The views of a scene show one set of named points, each view turned or mirrored, shifted and resized as a whole, with a little noise and some points left out.
In the rows, zero is written as 128.

Scene 1
View 1
k73: [155 139  83 132 154 102  93 119 168 182 143 166 151 115 144 175 166 141
 129 107 103 181]
k478: [141 143 132 155 148  85 131 138 111 141 134 142 121 130 137 148 149 125
  98 122  83 134]
k588: [155 122  92 132 146  71  91 128 118 188 138 185 185  71 164 233 133 132
 115 136 111 127]
k660: [154  80 127 158 130  95 136 142 102 154 130 133 135 120 161 160 149 117
  96 139  85  85]
k84: [141 121 135 114 134 136 151 121 146 142 113 110 102 124 141 127 163 142
 120 127 111 174]
k682: [140 143 133 135 119  90 133 117 121 139 118 125 142 124 112 134 143 109
 103 138  76 120]
k412: [161  80 151 133 139 103 157 124 117 129 125 120 120 128 159 145 166 110
 108 142  91 102]
k76: [149 126 146 118 114 102 134 117 116 144 102 126 139  95 118 144 127 124
 102 155  93 111]
k468: [157 159 134 141 119 109 117 109 159 136 113 123 121 146  76  78 147 120
 102 127  56 136]
k997: [163 119  94 124 141 103 100 113 161 177 133 159 160 107 142 173 159 130
 125 125  99 151]
k106: [183 112 160 145 154 112 132 123 151 126 121 139  91 136 115  95 156 136
 100 130  74 125]
k943: [146 148 140 107 123  97 142  90 149 125 116 117 145 134 107 125 167  96
 124 136  79 144]
k897: [154 147 145 125 159  89 132 119 131 134 127 152 123 111 135 158 152 131
 114 128  99 156]
k154: [138 133 147 121  98  86 146 107 105 130 105 111 157 113 109 136 135  92
 101 158  74  93]
k234: [142 100  85 133 103 127 112 129 143 188 118 123 151 111 141 150 144 135
 112 133  99 131]
k924: [180  49  99 128 179  84 128 115 150 162 163 169 166 119 215 224 206 103
 141 120 112 129]
k854: [132 134 119 138 133 109 148 121 139 137 132 110 123 155 135 124 177 110
 116 115  83 155]
k525: [102 174 112 100 140 104 151 118 123 149 126 125 139 109 157 192 165 132
 133 117 130 213]
k130: [134 144 108 103 114 126 133  99 166 154 114 110 142 130 117 127 168 118
 131 125  96 176]
View 2
k854: [122  96 100 192 126 136 111 101  61 144 153 112 119 109 127 103 168 168
 153 188 126 144]
k76: [106 100 141 161 119 147 171 116 103  87 162 157  98 139 144 165 178 171
 110  94 155 147]
k234: [ 93 101 115 107  68 150 160 131  37 129 169 155 125 123 126  98 189 151
  99 112 145 195]
k478: [ 98 112 122 144 148 135 138 120  72 105 175 155 111 142 138 132 160 175
 147 196 168 125]
k997: [117 114 147  85  74 175 167 121  36 134 175 142 145  91 114 101 134 149
 120 137 200 154]
k943: [140 107 150 210 111 163 125  74 103 145 136 107 111 106 133 140 145 158
 126 133 157 140]
k73: [113 104 136  80  76 186 168 112   4 142 181 131 148  78 128  75 122 147
 147 176 219 155]
k468: [ 84 132 128 239 159 134 114  58  79 151 157 134 110  94 146 152 168 119
 123 143 184 198]
k924: [173 126 147   7  67 154 144 203  51 131 168 132 197  87  29  72 115 187
 125 159 142  58]
k130: [131  81 123 190  73 176 145  76  50 154 144  97 113  83 144 100 159 152
 137 129 154 178]
k525: [151  31 120 137  53 209 185  97  33 108 157  92  91 120 177  76 137 211
 190 188 157 112]
k660: [100 129 120  99 130 107 135 172  90  98 173 179 131 157  93 137 189 178
 102 143 121 125]
k84: [124  61  86 191 122 151 166 114  40 113 162 109 119  69 130 111 178 174
 167 130 124 148]
k897: [124  95 135 148 138 162 168 111  68  96 171 131 118 101 137 137 135 175
 162 164 186 109]
k154: [116 118 160 183 112 140 132 101 142 107 140 151  87 177 144 172 180 175
  87 107 138 142]
k106: [ 97 129 106 205 200 111 134 116  73 113 174 145 141  62 102 162 167 137
 146 136 159 143]
k412: [131 114 115 150 145 114 132 159 103 102 157 145 136 120  84 143 178 184
 123 127 103 103]
k588: [111 113 176   0  54 188 202 155  52  85 190 180 130 156 130 113 124 181
 107 146 223 118]
View 3
k588: [158 125 125 176 158  59 197 180 216 121 147  88 132 166 142 164 183  99
 139 165  78 191]
k854: [109 126 158 183 152 129 146  89 114 124 107 146  92 144 104 144 148 132
 132 153  78 133]
k106: [ 79 137 138 152 111 141 123 112 106 112 124 136 112 141  97 198 150 152
 110 111  69 142]
k525: [185 159 132 207 181 139 153 113 139 151 128 130  87 166 144 137 141  76
 138 196  81 140]
k897: [132 145 134 172 132 134 144 123 141 129 139 121 111 145 121 177 148 105
 129 155  62 161]
k76: [118 134 144 173 157 132 162 154 115 115 130 113 108 130 139 171 142 160
 107 140  75 198]
k924: [158  95 122 146 111  19 203 111 179 112 156 112 156 153 132 146 192 105
 111 187  86  90]
k682: [104 128 164 179 155 131 157 127 125 118 116 126 103 126 116 160 143 148
 131 144  67 190]
k660: [ 92  81 141 163 126  87 170 141 145 101 143 108  99 152 127 141 164 160
  96 147  85 171]
k943: [126 151 170 174 160 136 160 102  99 126 106 141 123 105 113 169 138 142
 138 153  65 163]
k468: [ 80 157 171 176 160 154 131 112 105 118  84 151 106 127  82 191 146 157
 149 105  67 173]
k234: [122 132 137 187 188  87 174 155 141 115 101 123 103 171 126 155 172 160
 120 134 108 150]
k997: [142 149 135 173 164  79 175 142 166 123 112 123 134 159 117 178 178 118
 144 144  87 142]
k412: [104  98 139 155 117 107 161 116 108 107 145 120 110 133 131 151 149 160
  86 154  78 147]
k130: [143 167 154 191 191 127 158 112 105 132  88 149 112 141 116 165 149 138
 141 148  88 133]
k73: [148 159 130 182 166  84 162 132 182 133 107 130 124 178 106 178 182  91
 160 146  87 125]
k478: [101 114 147 179 131 130 141 122 151 121 133 122  89 154 110 153 152 118
 129 148  66 174]
View 4
k660: [136 141 125 123 106 116 117 135 149 152 149 139 145  88 109  85 125 127
  85  95 137 121]
k682: [135 140  86 110 115 155 137 116 123 153 142 122 151  81 142  89 117 108
 116 148 127 115]
k897: [129 145 101  87 124 147 116 112 117 160 130 122 157 104 121 114 108 106
 132 146 179  96]
k76: [144 115  99 102  84 136 144 111 129 165 151 116 142  79 136  84 116 116
 116 148 143 103]
k588: [175 138 108 124 109 150 132 173 158 183 163 124 160 120  46 130 106 106
  99 130 176  42]
k73: [144 194 121 115 137 160 118 135 122 197 127 115 161 137  71 123 127  92
 135 166 162  71]
k997: [144 171 123 124 113 151 133 137 127 189 128 106 159 127  80 110 120  99
 121 155 152  76]
k943: [121 159  83 106 108 153 156 105  99 146 120  96 162 102 157  98 110 101
 132 160 130 115]
k130: [133 189 102  99 105 144 151  93  97 179 128  99 155 123 135 101 137  96
 152 182 130 105]
k478: [130 151  96  99 140 150 104 119 129 154 143 145 152  86 124 103 120 111
 116 132 155 115]
k154: [141 117  76 114  88 143 161 119 127 138 153 114 149  70 158  83 110 115
 103 138 115 116]
k854: [119 192  98 100 132 137 125 100 107 151 129 127 157 107 143 100 135 106
 131 142 129 131]
k106: [ 97 136 136 105 123 145  97  91 111 169  95 117 143  83 147  68 115 115
 125 146 154 141]
k84: [126 175 120  77 101 114 124  78 103 174 134 120 144 115 139  95 142 112
 151 157 156 118]
k525: [159 196  69  60 118 128 141 104 109 160 170 132 162 136 115 151 135  99
 162 159 179  73]
View 5
k73: [100 162 159  85  82 117 153 154 143 153 102  97 141 165 130 110 132 133
 166 130 157 120]
k76: [100 118 130 134 130 133 142 109 102 141 122 171 102 157 146  99 118 128
 155 144 157 165]
k854: [116 132 122 122 128 136 140 158 143 139 143 157 156 153 178 126 110 119
 166 133 155 126]
k660: [109 108 118 134 136  82 124 128 110 128 130 148 107 139 153  80 131 102
 160 168 153 119]
k588: [ 69 132 179  92  95  85 146 120 103 151  78 100 100 164 115  65 148 136
 184 167 145 124]
k943: [110 145 134 118 122 155 145 134 109 148 140 170 146 143 177 121  99 135
 174 122 143 161]
k478: [ 89 110 119 129 136 109 147 144 122 148 110 145 150 158 156 109 127 113
 156 138 152 130]
k412: [120 127 112 145 128 105 127 122 102 122 140 155 121 137 187 103 127 109
 154 169 152 132]
k525: [ 78 137 175 110 110 162 160 146 160 143 100 136 145 203 183 135 137 160
 183 165 163 126]
k997: [107 157 156  93  87 115 145 136 124 146 112 113 119 152 132  97 126 131
 168 137 152 132]
k897: [ 89 136 132 128 115 126 156 129 111 148 101 134 149 165 167 121 133 128
 152 141 151 147]
k924: [116 174 163 102  75  62 123 138  99 121 120  75 128 127 192  80 155 118
 193 198 135  85]
k84: [124 143 123 134 110 151 147 135 150 127 133 150 128 174 176 140 126 129
 137 148 174 140]
k154: [ 96 106 131 132 150 135 135 114  90 144 139 196 112 142 159  90 102 127
 179 140 143 164]
k468: [120 132 100 121 130 149 148 144 122 158 142 175 151 139 137 125  87 113
 142  82 153 169]
k106: [127 139  84 145 121 118 144 131 108 138 132 148 149 136 163 129 117  98
 117 117 158 156]
k234: [122 133 144 102 107 122 131 137 148 135 136 145  88 157 120  92 118 124
 161 144 167 127]
k682: [ 98 115 126 123 138 131 142 131 111 150 129 171 131 149 152 103 107 122
 168 128 148 153]

Which points are out of place in each view (at most two, in the order of its rows)? Write none if all are in place.
view 1 => none
view 2 => k854
view 3 => none
view 4 => k130
view 5 => k924
